Each row is a point on a landscape with many valleys, with its height.
A ball rolls from a point to the lowest of its 2 nearest points, and stops where none of them is lower. Distance is the straight distance between rows; heights are no part of it.
desig: [-18 -14  49 -22   8   0  15  28  11 -21  11   7  -2  -5 -46   5  16  18
  20 -45  -4  10  -2 -21  35 -29  -8  15 -28   4   9  -1   7  29   3  -8
   3  21 -17 -42 -11 -24  19  -5  48 -13 -10  -6  10]  h=222
bos: [-28  13  11  37  -3  17  -2 -11  15 -14 -22   0  32  -3 -26   9  35 -17
  13   5  10  14  -4   3  20 -12 -29  11   6   5  21  17  49   8  -3   7
  -7  11 -39  -4   7   9  -4  -9  16  -9 -17  -9 -11]  h=374
Satob: [-15  -7  -7  -7 -27  -1   9 -26 -15 -15 -11 -15  -5   3  30  -7 -36   1
  -5  22 -32 -20   0 -25   3  42 -29  11 -13  11 -11   3 -18 -12   9  10
  30  -7  18  30   1 -22  -3  -5 -10  -2  30 -18  11]  h=233
lag: [-36   3  16 -17 -26  -5  31 -15   8 -22   0  12   9  -2  15   9  -8  -6
  23  -9 -16 -14 -12 -19  20   5 -41  17  -5  -1 -16 -10   5  19 -15  -9
  10  19  -7   7  -8 -34  -9 -14  31  14  14  -3  12]  h=241
gapeg: [ -8 -38  22 -20 -17  16   5  17  -1  -6  38  20 -38  -3   1  21   3  25
 -17  -4 -17  17 -25   8   9 -16  27  15 -17 -37 -24 -11 -23 -21 -10  -6
   8  -9  16 -40  11 -33  25  37   1   0 -15  32  -3]  h=604
revi: [ 14  28  -9  16  27 -28 -28  -3   9 -13 -27   2   7  14  11   1   2 -16
  -7 -14   7  -6  18  23 -20  -3  14 -16  26  16  11  -8  -8  14  -4  -9
 -17 -12  -4  27  -6  37 -32   9 -21   9  18 -15   0]  h=770
vetim: [-15 -29  33 -14 -24  -4  10   4 -37 -37   9   2  -1  -8 -28  43  16  16
   0 -33   6  39 -22 -19  27 -30  17  -1 -15 -17   8 -11 -12  10  15  19
   1  14  12 -65   0 -16   0  31   7  -2   4  21  10]  h=350
nupir: [-17 -33  47 -12 -17   0   9  17  -3 -32  15  -1   1 -12 -33  15  13  11
   9 -45   7  35  -7 -13  36 -39   7   9 -22  -8  18  -9  -8  21   6   9
  -4  24  -6 -60   0 -22   5  20  31 -13 -13  11  10]  h=291
Nuti: [  4  -3  21 -25  12  -1  25  16  -2   8  17  23  -9  -9 -26  15  26   2
  10 -10   7  11  -9  -9  21 -20   7  12 -11 -18  -3   7  17  23 -10 -20
  -2   5  -6 -40 -18   1  28   6  14   4  -2  25   0]  h=514
Sez: [  5  23 -13  22  35 -28 -36   7   4   7 -29 -11  11  17  22 -16 -26  -8
  -8 -16   8 -35  35  24 -15   3  -3  -6   9  15   6 -30 -19  11 -10  -6
 -21  -9  -1  41  -3  39 -37  -8 -22   7   7 -25   1]  h=781
Paf: [ 12  -1  -6 -44  22 -33 -10  20   4  -2 -16  11  22   6   5 -20 -27   3
  -2 -10  -2 -42  26  15 -12  14 -27  10 -20   2  -7 -26 -33   9  -5 -29
  -8  15   3  18 -36   0 -16 -22  14   6   3 -13  39]  h=516
teki: [-58  19 -43  18  19  34 -30 -15  24 -20 -51 -12  35  16  23  -6   0 -18
  -7 -12 -13  10  -5  26  22  -1   4  -6  -3  23  -3  -1  12 -10  17  52
 -24  25 -14  34 -15 -22 -37 -19  30  20 -13 -15  43]  h=158
Medef: [ 13 -22   1   1 -13 -10  -7 -12 -44 -14   0   7  -2   3   5  44  35   7
  -6   4   6  24 -22  20 -12 -14  32 -12   7 -18  -4   0   0 -14   1   6
  -2 -24  14 -43  17   4   3  35 -48   6   8  39 -10]  h=262
tene: [-14  -3  27  12 -14  -2   5  -6  24 -21  -5  10  26  -6 -11   1  33  -7
  10 -13  -2  13 -13   8  27  -1 -37  13  -8   1  22   3  26  10  -7   0
  -3  22 -40 -11   3 -12   3   0  25  -2 -15  -9  -2]  h=337
bobi: [-63  16 -60  17  13  45 -15 -19   7 -18 -42 -19  16  19  14 -20  -9  -9
 -14  11  -6  -4  14   5  -2   1   4  -3  -6  23 -10   7  21 -12  27  51
 -19  18 -15  31 -26  -5 -24 -30  16  27   2  -6  37]  h=213
fibu: [-26   0  40 -23  17  -2  10  15   9 -32 -22  -3  31   0 -34  -8  15   5
  36 -45  -2   0  -3 -16  34 -15 -27  11 -23  12  -5  -4   4  36  13  -3
 -11  18 -19 -14 -24 -22   6 -21  57  -3 -19 -10  32]  h=286
bozud: [ 20   7 -12 -12   7 -20  12  -2 -32  38  11  -3  -7  10   5 -21 -24   9
   9  16   5 -24  27 -14 -31   5   4  24  13 -12  -2  -3 -17  23  -4 -12
   2 -38  29   7 -22  14   9 -12 -23 -10  32  16   1]  h=761
kefem: [ 19   1   1   8  -5 -24   5  11   3  30  17  -7   5  -8  22 -32 -36  20
  -1  -4  -5 -40   8  12 -26  11 -18  40 -19  -5  -7 -41 -24   7 -35 -29
   9   2  -6  34  18 -15  -4 -32 -10  -2 -12 -13 -28]  h=552
kapip: [ 15 -25  14   4 -14 -18  -4   6  22 -42  12   4  14  -1 -20  -3  14  -4
 -29 -35  -1  35  -1  24   9  -1   2 -19   2  18  25 -20 -32  -7  10   8
  -7  17 -17  -3   9  -3  -1  28  19 -10 -17 -18   5]  h=367
bimi: [ 36  15  -5 -24  35 -17  24   6   1  34   7  -2   8  12  -6 -36  -6  -9
   0  28  31 -30  40 -15 -32   0   7   3  16  -9  -2   5   3  13   0 -28
  -9 -14   4  20 -40  30  16 -32   6  -8   0   0 -10]  h=580
vokuf: [ -7  -9  -3 -17 -10   4  27 -11  13  34  45  19 -28  -9  27  -4 -18  13
  31  15 -22  -8  -8  -2 -12   7  -5  12   0 -17 -31 -16 -14  -1 -24 -30
  22  -1  11   5   2 -27  11   5   1  -2   3  14 -18]  h=677
Pifon: [ 18  -5  -6   7 -17   2 -12 -17 -41   1 -26   1 -10  -1  13  49  20 -11
  15  18   5  16 -17  -4 -10  -9  15 -26  15  -8  -4  23  31 -17   9   3
   0 -22  22 -41  19   9  -9  22 -42   2  31  33 -19]  h=313
biz: [ 49  16  -6  10  14 -11  -9   9   9  33   6  -3   2 -13 -13 -20  21   8
 -18   1  20  15  11  29 -21  -7  31  -4   6 -11   4   0  10  -1 -11 -22
   5 -12   2   6  11  27  17   5 -20 -14 -37   5 -40]  h=546
nep: [ -4   6  -8   1  -9  35  24  -7 -17  46  10  13   1  20  18 -22 -16 -13
  18  57  19 -33  28 -49 -36   0  -3   6  41  -8  -5  34  18   8  -1 -20
  12 -25  10   1   1   3  -8 -27 -27  -9  17  16  -5]  h=758
bom: [ 51  27  -4  10  33 -30  -2  11   4  13  -3  13  -8 -14 -21  -7  29  -1
 -14 -12  21  18  10  32 -25 -26  48 -21  26   2  10  12  -8  16 -18 -18
 -11 -10   3   9   7  39  -7  17 -22  -8 -20   4 -35]  h=519
lig: [-45   0  -4  -7 -25  16  25 -23 -11 -15  -4  -4   2   4  22  -1 -27  -7
  17  19 -19 -19  -4 -47  10  17 -36  13  -6  11 -18  13   8  -3  -2  16
  23   2   3  22  -9 -21  -9 -12   5   8  27 -10  14]  h=191
belat: [-13  11 -15   2  -7  61  25 -18  -2  57  33   9 -32  -9   8   4 -16  -4
  35  40   6  -5  -8 -43  -3  12   1 -14  16 -16 -30  29  39 -10  -7 -20
   1   0  18  -9  27 -14  17 -10 -14   4 -19   8   0]  h=716
vupul: [ -2  18 -17  38  38   2 -20  -6  53 -19 -12   7  14   5 -22 -13  27 -18
 -25   4   1  18  -3  30  15  -2  -4  -8  33  21  25  14   3 -11  -6  12
 -16  21 -48  28  12  17 -18  -6  23 -13 -19 -35   3]  h=398
tol: [-13  13 -32   7  -3  24 -16 -15 -10 -12 -29 -30 -15  13  16 -15 -22 -14
 -12  19  -9 -10  20 -11 -16  26  -3 -12  10  27  -3  16   1 -17  31  33
   9 -20  13  37 -11  26 -10  -2 -15  -5  40 -12  13]  h=315
debun: [-14   1 -25  -4  -8   6 -11 -15 -10  -6 -20 -24   6  16  23 -27 -36  -8
 -13  17 -11 -28  26  -9 -11  36 -28  10 -11  21  -9  -8 -14 -15  14  19
  10  -9  13  39 -19   0  -9 -13 -11   5  25 -20  21]  h=275
loval: [  7   3 -13  10 -19  33   5 -22  -6  43   7  -3 -14  -7   6   1   1 -15
  17  43   4  -1  -4 -28 -13  22   0  -4  17 -14 -14  29  40 -14  -3 -12
   8 -14  15  -4  19   0  17   4 -28  -2   1  10 -11]  h=733
pama: [-29  -7  31   0 -21   4  29 -12  24 -13  12  25   7 -13   5  10  14   1
  33 -18 -15   0 -22   2  24  -9 -40  18  -1  -5  -7 -12  11  14 -20 -20
  13  26 -29  -7  11 -37   0  -7  31   7  -6   0  -4]  h=287
Marof: [ 37   7  14  19  30 -41 -20  18  23  -1   1  21  24 -13  -7 -33  -3  28
 -22 -43   5 -12   1  36 -22  -7 -13  -1 -11   6   3 -23 -34  -4 -10 -27
 -27  29 -41  27   6  15 -17  -7  -6  -1 -28 -35  -5]  h=476
tof: [ -8 -28  19 -17  11  28  12  25  19  24  42  19 -57  -2 -10  22  -1  18
   6  -2  -7  15 -26 -10  35 -19  18   2 -23 -36 -20   0   8  -8 -14 -16
  10   1  15 -50  13 -31  32  24  11   6 -28  32   2]  h=571
sif: [-14 -19  19  10 -47  -1  -2 -18   6 -36  -6 -14  13  -5   8  19   9   0
 -19  -4 -14  16 -24  -1  21  25 -18  -9 -13  17  15  -6  -4 -17  11  28
  29  14  -3   7  14 -22   9   5  15   1   4 -23   6]  h=452
susot: [ 35   9  -9 -17  15  -4   9  16  23  29  32  -3 -11   0 -10 -32   5  16
 -13   1   9  -8  13  -4 -13  21  -1  10 -15  -8   2  -4   3 -11  -1 -13
  13  -9   2  10 -15  11  42  -9  22  -6 -10 -10 -19]  h=621
vun: [ -5  -4  12  25  -5 -29  11 -11 -21  23  19  15  14   2  38  11 -10  18
  19  15 -28 -33  -6  32 -30 -16  11  43   3 -18 -21 -33 -26  17 -37 -27
  -2 -17   4   6  25 -10 -18  -3 -55   6   0  28 -24]  h=718
zabed: [ 36   7  11   3  19 -30  -8  17  28  12  16   8  23  -8  -4 -40   1  25
 -19 -27   5 -16   4  28 -22   8 -25  22 -23  -5  -1 -15 -21  -7 -16 -33
  -3  16 -44  20  -7   1   2 -18   8   1 -25 -23 -23]  h=503
fiv: [ 22  15 -20  11   7   7  -4  12  12 -14  -9 -11 -23  -8 -25  23  28 -31
 -13   3  16  28  -3   3   3  -5  28 -33  35  18  27  20   9   1  -5  16
   6   0   8   0  15  28  -3  21   4 -16   2  -7 -18]  h=454
tuvu: [ -3   0   0 -21  18 -12  34  -8 -12  48  32  13  -4  20  13 -17 -26   0
  24  27   0 -36  22 -19 -27   0  -6  29  16  -6 -17 -12 -22  21 -19 -33
   4 -13  12   5 -25  -1   6 -19 -12  -8  22  21  -5]  h=748
mesor: [ 46  22 -12   8  27 -11  -1  16   6  -4  -7   4 -25  -4 -23  13  24 -15
 -26 -15  16  20   3  21 -16 -17  51 -23  45  17  21   7 -13  10 -12   4
   0 -19  11   8  27  20  -2  26 -16 -13  -2 -11 -28]  h=489
dun: [ 37  24  -5   6  15 -41   0  24 -29  31  16   2   4 -15  15 -29  -9  32
 -13 -23  17  -8  19  29 -29 -23  33  24 -18  -2  11 -28 -16  21 -12 -10
 -25 -26   2  25  11  31  -5 -20 -23  -1 -17  14 -16]  h=806
nof: [ 40   1 -18  13   4  18  -9   9  24  41  17 -16 -13 -16 -25  -9  19 -10
 -13  24  16  21   5  15   2  12  22 -14  -1 -12   8  21  29 -18 -11  -1
  14  -7   9  -4  16  16  37   7   6 -14 -44  -2 -24]  h=578
Rofab: [ 18   3 -16  -7 -26  44  10   5 -25  38 -15  -5 -17   8   9 -17 -13  -9
   3  52  20 -33  27 -53 -44   3  15 -17  35  -1 -10  69  22  -2  25   3
   1 -33  33  -2   2  16 -15 -26 -29 -23  28  11  -6]  h=764
Gol: [ -2 -17  16   3 -28 -37  14  -8 -20 -21  15  22  10  -8  24   9  -6  23
  -5  -9 -23 -30  -9  38 -27  -7   5  33  -9 -21 -17 -35 -45   6 -22 -24
   2  -5   0   7  21 -27 -11   0 -31  16  -1   9 -17]  h=702
vege: [-12 -17  19 -12 -27  -3   5  -3 -35 -15   8   2 -17 -13  -2  39   5  17
   7  -7  -1  26 -33 -28  24  -3   1  -5 -11 -18   3  -1   2  -4   6  19
  19   2  22 -45   8 -14   9  29  -8  10  20  20  -2]  h=399
Pizi: [-28  22 -31  15   2  42 -13 -17  -9 -28 -35 -34 -29   7   9  13 -18 -16
 -19  20  -1  18  -7 -21  -5  19  23 -21   9  34   1  34   7 -30  42  56
   9  -7  12  33   0  21  -4  -2  -6  -6  37 -11  12]  h=353
tipo: [-27  -6  15   2 -37  10  -1 -16 -19 -30  -9 -25  -4 -14   5  27 -13   6
  -4   4 -16  23 -34 -35  33  23 -13  -6 -22  13   7  10   4 -19  26  49
  32  11  13   3   5 -12  12   9   9  -2  16 -18   7]  h=420
busi: [ 10 -15  16 -24  -7 -18   0  16  18 -21  14  13   3   6 -18 -17   4   9
 -11 -30  -5   8   0   5   5   7 -20   0 -24   7   6  -7 -17   5  -1 -16
  -3  19 -16 -15 -22 -19  17   4  44   3  -3 -11  15]  h=439
sevul: [ 25   1   8 -22  13 -23   6  13   3  -4  22  18  -2  -2 -23 -10  21   5
 -11 -17   9  12   9   7   2  -6   7   4  -5  -5   5   0 -11  12  -1 -22
  -8   3 -13 -21 -28  11  22  11  13   3   1  12   0]  h=481
Rafi: [ -9  20 -10   1  10 -14 -21  -4  -3 -28 -35  -1  14  20  17   6  -7 -26
   4  -3   6  -8  16  -3  -3   3  -9 -17  16  14   3  -1   7  22   5   4
 -15  -5  -6  15 -29  30 -35   6  -9  19  27   4  17]  h=757
mima: [  9  -9   9 -52   1 -28  -1  11  19 -28  -6  18  12   1   5 -21 -20   4
  -6 -24 -13 -29   6  10  -8  13 -23   4 -33   5  -9 -15 -30   8  -4 -33
   0  21  -7   1 -30 -36  -6 -19  47   4   2 -15  41]  h=484
sede: [  1  10   1  23 -22  25 -10 -18 -24  -8 -39 -11   2  -1   4  42  18 -34
  21  23  13   9  -3 -22 -10 -11  -3 -21  17   1   2  29  55  -3   2   0
   1 -10   5 -27  12  17 -18   6 -22   2  26  18 -26]  h=352
Mal: [ 20   8 -17 -30  18  10  32   9   6  35  27  -4 -10  12  -1 -34 -12  -1
  -2  30  22 -36  31 -37 -22  12   1   0   5 -12  -4  13  13  -5  11 -11
   6 -15  14  16 -33  13  39 -28  26  -6  -1  -8  -7]  h=599
bena: [  1 -38   5   4 -11  15 -11  -9 -16  19   1 -16 -32 -11  -2  54  -4   8
   5  26  -7  28 -41 -15  38  13  17 -20   0 -27 -20  13  17 -33   9  17
  10  -6  17 -49  62 -25  16  30 -45  10 -18  35   0]  h=381
rog: [  2   4   9  12  14 -28  21  -7 -18  48  25  10   9  10  21 -15 -33  11
  28  21  -9 -34  15  11 -34 -15   3  45  11 -11 -15 -28 -36  27 -38 -33
  -3 -15   5   9  -1  -2 -10 -19 -30  -7   9  26 -18]  h=734
gatib: [ 25  10 -18   9 -28  47  -5 -10 -18  38 -17 -15 -27  -9   4   4   1 -16
   5  40  13  -5   9 -35 -29  13  19 -24  21  -8  -5  61  39 -16  12   1
  -1 -19  37  -7  22  12   7  -6 -25 -11  11   9 -12]  h=749
gubok: [  2  -7  26 -16 -24 -37   1  -9 -21 -45  -4  19  19   1   1  12  12   5
  -9 -24  -6  15  -7  13  -6  -7  -5  -1  -2   0   1 -15 -29  18   0  -7
 -15  11  -5 -17 -21 -13  -4  17   5  15  12   8  23]  h=705
tose: [ 27 -13  10  10   6 -28  -6  16  16 -26  10  19  14 -11 -23 -23   0  21
 -34 -50   1  18   9  40 -19 -14   6  -9  -9  12   9 -29 -47 -14   3 -15
 -27  14 -24  11  14  -6  -2  20   3 -13 -30 -28  -6]  h=431
kogi: [ 24  -1  -5   5   3   5   4  15  29  16  26  -1  -2  -8 -24 -14  17   0
 -12   9  11  12  -1   5   8  14  -8   7 -11  -6  14   8  19 -19  -9  -8
  12   4 -19  -3  -4   4  34  -1  28  -7 -24 -11 -17]  h=607
rof: [ 10 -44   7   5 -19   5 -12  -3 -27  -6   4 -13 -12  -8 -10  52  23  -2
 -11  13   5  37 -24   8  15  -5  29 -29   2 -17   8   1   7 -30  15  20
   8  -4  16 -52  39   0  14  39 -43  -3  -6  33 -10]  h=319
ferun: [ 15   8 -11  22  -5  -2 -19  -9   0 -22 -22 -11  -3   8   1  36  29 -30
  -8   4   9  23 -10  13  -1  -5  18 -37  34  24  20   9  23   0   0   5
   4  -9  -6  -3  16  25 -13  21 -19  -7  20   2 -26]  h=421
nis: [-31  13   4 -25  34  12  -4  20  14 -24 -34  -1  42   5 -14 -16  11  -9
  29 -29   4   5   5   6  32 -11 -22   6 -17  20  -5   1  11  22  16  16
 -26  21 -19  10 -37  -3 -16 -23  51   8 -25 -13  46]  h=271
noso: [ 19  -8  -4 -28   2   8  16   8 -18  38  28   6 -40 -11  -5   8   0  16
  12  14   2   5 -15 -18   1   1  22   0  -4 -36 -12  20   8   2   8  -6
   6 -25  46 -32  -4   0  37  18  -9   3   5  30  -4]  h=823
nikom: [  0   7  -8  13 -14  16   3 -21  -4  33   6   1   3  13  22 -14  -4 -17
  12  34   3 -22  14 -26 -24  14  -9  16  16  -7  -8  10  23   2 -11 -17
  13 -19   4  11   4   6   1  -6 -32  -1  17   4 -22]  h=746
Tugo: [-15  -6  22 -23   8  18  30  16  12  22  36  16 -36  -7 -12  18   3   7
  26  -2  -4   5 -20 -25  24 -17  -1   4 -14 -17 -15  -5  17  11 -11 -18
  14   9   5 -35  -8 -16  32   9  24   8  -5  13  -6]  h=541
risip: [-28  15   1  -7   0  -6  -3  -3  -4 -28 -32  -7  26  11   4   6   3 -21
  16 -13   7   1   6 -20  18   4 -29   0  -1  13  -3   2  21  19  12  15
  -9  10 -10   9 -31   8 -13  -7  14  17  14   1  25]  h=744
zeg: [  6 -16   1 -21 -19  -9  16   4   6   4  36  14 -28  -9  10 -13 -17  30
  -2  -8 -27 -11  -9  12 -16  11   1  24 -18 -11 -19 -23 -27  -6 -16 -27
  27  -9  11   9   8 -34  16   8   4   1   6   6 -13]  h=658
tikur: [ -8   1  13  29  -1   8  -6   1   2 -19 -23  -3  21 -13 -36  29  48 -27
  19  -6  18  32   0   6  28 -27  -8 -12  14   3  25  20  39  14  -5   5
  -1  11 -24 -30  19  16 -15   8   0 -15 -15   3 -16]  h=406
Gavon: [ -6 -14   4  -2   3  30   6   4 -18  32   9  -8 -46 -19 -15  43  -6   5
  26  21  -3  17 -35 -33  36  -2   6 -14  -5 -34 -18  18  21 -17   6   9
   4  -6  32 -55  36 -23  19  24 -28  12 -11  29  -1]  h=425
bala: [-26  17 -33  23  41  15 -46 -13  40  -7 -41   0  41  28  26 -28 -10 -14
 -13   5  -3 -36  23  35   2  -2 -11   2   5  12  -6  -1  -5 -18   0  10
 -30  29 -26  41 -20  15 -43 -13   9  18  -8 -28  36]  h=312
lib: [ 13  15 -13  29 -15  24 -25 -19  -6 -16 -36 -15  -2  15  16  28  11 -39
  -4  21   0   6   4  -2 -23  -2  15 -32  31  15   5  24  32 -10  14   1
  -2 -19   1  10  10  39 -27   0 -19  -2  42   9 -33]  h=388
Kikab: [-29  11 -13   9 -17  18 -14 -11  -9 -34 -20 -36  -8   2  -2  20  -6 -13
 -13   3  -8  26 -24 -22  22  22   5 -23  -2  34   8  11   5 -26  32  58
  21   2   8  20  -3  12  -3   3   6  -3  25 -14  18]  h=386
nov: [-12  32 -25  30  57   6 -23 -11  51 -12 -40  12  23  22  -3 -24  15 -14
 -15   5   7  -4  10  27   7 -11  -6  -6  27   8   7  24   8  -6  -7   9
 -35  26 -48  41 -11  25 -32 -16  20  13 -11 -29  14]  h=356
sut: [-53  14 -14  14  27  24 -22  -1  19 -30 -45  -9  48   6   2 -10  13 -10
  17 -29  -7  16  -1  20  38  -5 -14  -2  -3  21   6   4   8   7  22  44
 -27  21 -22  27 -15 -20 -39 -24  46   8 -33 -16  41]  h=214
gimem: [ 24  -3   2   5 -15 -13   0   6  29  14  20  -1   6 -11  11 -32  -6  25
 -14 -14 -10 -25  -6  25 -19  22 -24  30 -26  -4  -2 -31 -16 -15 -25 -24
  15   6 -23  29  17 -22   9 -16   5  -1 -23 -27 -29]  h=529
Bipo: [ 21   4 -10 -16 -11 -22  -6   6 -39  -7  11 -16 -36 -12  -3  -3 -12  29
 -11 -16  -4  10  -1   4 -18  15  20 -15  -6   7   6 -13 -28  -1  29  20
   6 -34  42   7  -5  16  13  25 -20 -10  28  -4  -1]  h=791
ter: [-40  19 -52  28  30  44 -38 -24  28 -10 -39 -10  20  32  28 -29 -17 -15
 -29  16  -9 -24  35  28 -14  -3  15  -2  15  22 -16   2   3 -22  15  30
 -24  21 -23  39 -15   6 -35 -23  -1  31   8 -17  32]  h=267
lavi: [ 10 -32  17 -12 -23  -2  -4  25   4  -4  33  14 -22  -6  -4  -4   2  27
 -27 -18 -19   6 -13  23  -8  -5  22  17 -22 -21 -15 -24 -27 -24  -8 -15
  15 -16   9 -13  23 -35  32  30  -2 -12 -30  15 -21]  h=631
Napu: [  2  13 -15 -14  43  -7   5   5   9  16 -17  -4  28  31   4 -34 -16 -21
  -3  30  25 -41  50  -8 -22   0 -11  -1  11  -1  -6   8  -3  11  -1 -11
 -17   4 -19  27 -49  32 -12 -32   4  13  -1  -5  17]  h=559
piti: [ 25  25 -12  14  29 -38 -17  20 -12  37  -5 -14   6   2  15 -33 -28  15
  -5 -13  19 -30  34  15 -25  -7   8   6  -7   5  16 -30 -17  23 -12 -14
 -23 -19   0  35  -3  39 -19 -30 -20  -5  -3 -11 -13]  h=793
tavav: [-16   4  -7  -3   5  16  -8  27  20 -26  19 -25 -12  -5 -41  -2  -2 -10
 -15 -11   2  26  -7 -12  40   7   5 -16 -12  17  24   4  -1  -5  16  39
   6  10   6   5 -18   7  14  -2  54 -11 -10 -26  21]  h=240
por: [  2 -12   5  -1  -5  -3   1  23  17 -27  23  -8  -4  -5 -36   5  17 -11
 -12 -17   9  33  -5  -2  35  -3   4 -14  -5   9  30   2   0  -1   9  16
   4  13  -3 -19   0  11   6  19  33 -15  -8  -8   4]  h=297
gufu: [  1 -14  18  14  -8  -9  -3  -2 -16 -28 -12   6  18  -6 -20  45  39 -19
   6 -18  18  40  -8  13  21 -34  15 -25  15   5  27   7  21  11   2   7
  -7   9 -18 -46  15   9 -18  27 -18 -11   1  20 -10]  h=442
Bere: [ -3   2  -8 -11  31 -18 -13   3  13  15 -21   1  38  26  13 -34 -27 -12
  -4  15   7 -53  39   7 -12  13 -36  15  -4   1  -4 -14 -19   4 -15 -18
 -11  20 -11  30 -36  13 -17 -24   1  10  -4 -11  25]  h=540
gesun: [-21  -8  18 -19  -4  17  16  -9 -37  12  13  14 -40 -22   5  50 -16  26
  34   9 -13  17 -47 -42  35 -10  -1  -9 -11 -29 -16   6   2 -21   9  22
  14  -1  35 -51  21 -19   3  30 -20  10  19  20  -8]  h=438
zod: [  4 -24  21 -11 -34 -34  15  -9 -11 -38  12  20   7  -6  12   9   7  21
 -13 -19 -18  -2 -13  28 -17 -10   0  17  -9 -16 -11 -20 -38   3  -8 -18
   5   6  -2 -13   4 -33   5  17  -6  17  -1   9   0]  h=685
Tos: [ 18   2   0 -28  13  34  25  19  -7  49  22  -1 -41 -17 -24  14 -10  -1
  16  30  16 -14 -16 -44  13  -8  14 -19  -8 -36  -2  36  33  -2  14  -2
  -1  -9  49 -28  -1   0  48  -1  11   5  -6   7 -11]  h=838
rov: [-17  -2 -11   2 -16  41  27 -29   7  53  45   9 -28 -14  30 -11 -33   4
  34  37 -22  -3  -6 -24  -9  25 -11  -3   8  -1 -33   4   6 -21  -9 -20
  21  -3  14  11  19 -19  13   0 -15 -12  -4   6 -11]  h=697
siti: [ 18 -11   0 -20 -10 -12   5   9 -27   8  32   2 -29  -6  -5   1   4  27
 -11  -8  -4  10 -11   4 -11   4  22  13 -13 -16  -4  -8 -19   1   5  -2
   6 -31  34 -22  -7   0  28  24 -12   1  10  19  -7]  h=808
pas: [-18  -6  -4  39  -3   8 -20 -19  37 -37  -2 -12  25   4 -15   9  27 -19
 -26  -6  -7  29 -16  29  32   8  -2 -15  18  36  40  -4   4 -19   5  30
  -4  17 -35  19  24   0 -10 -11  26 -24 -18 -29  10]  h=446
buren: [-25 -25  22  29 -39  -3  -7 -16  17 -49 -13 -17  33  -3  -2  15  17 -10
 -13 -19  -8  25 -20  15  38  10 -13 -17  -5  27  29  -7  -5  -6  16  36
  11  20 -18   5  21 -20 -10 -11  32 -10 -20 -25  15]  h=486
rideb: [ -6   4  21 -23   1 -34  -4  -3  -3 -32 -23  22  37   0   5   0   3  -9
   9 -30  -7   3   5   9  12   2 -22  -4  -3   6  -1  -5 -13  28   3 -10
 -21  25 -16  -6 -34   4 -19   0  13  17   6   1  42]  h=726
pugiz: [  9   0   2  35 -15 -26  -2   9 -21  55   7 -13  13  -2  46 -23 -40  24
   1  13  -8 -35   0  13 -24 -11  -2  33 -16  -1   7 -41  -4  16 -28 -13
  -3 -11  -1  30  44  -3 -13 -36 -41  -4  -3   4 -29]  h=576
Nabi: [ 13   4 -11  -9  -7 -34  -9   0 -42   3   0 -11 -11   0  17  -6 -23  19
   0  -2  -8  -9  20   8 -27  17   1  11  -3   6  -2 -20 -27  15   9   6
   0 -36  30  15  -7  12  -7   3 -28  -3  33   2   7]  h=776

For each start below, name the point where the ball stops.
rov -> busi
gimem -> tavav
Kikab -> lig
buren -> teki
Nabi -> zod
piti -> zod
susot -> busi
dun -> Medef
gufu -> lig
kogi -> Medef

Call two points neighbours if one is among the 2 nearest of the other. Go from one point of each pair to the other, from neighbour to neighbour, staying as low as possible. Name the highest point that can't be avoided.
teki, desig -> fibu
Medef, lig -> gufu
busi, teki -> susot
tavav, lig -> Kikab
Medef, desig -> gesun
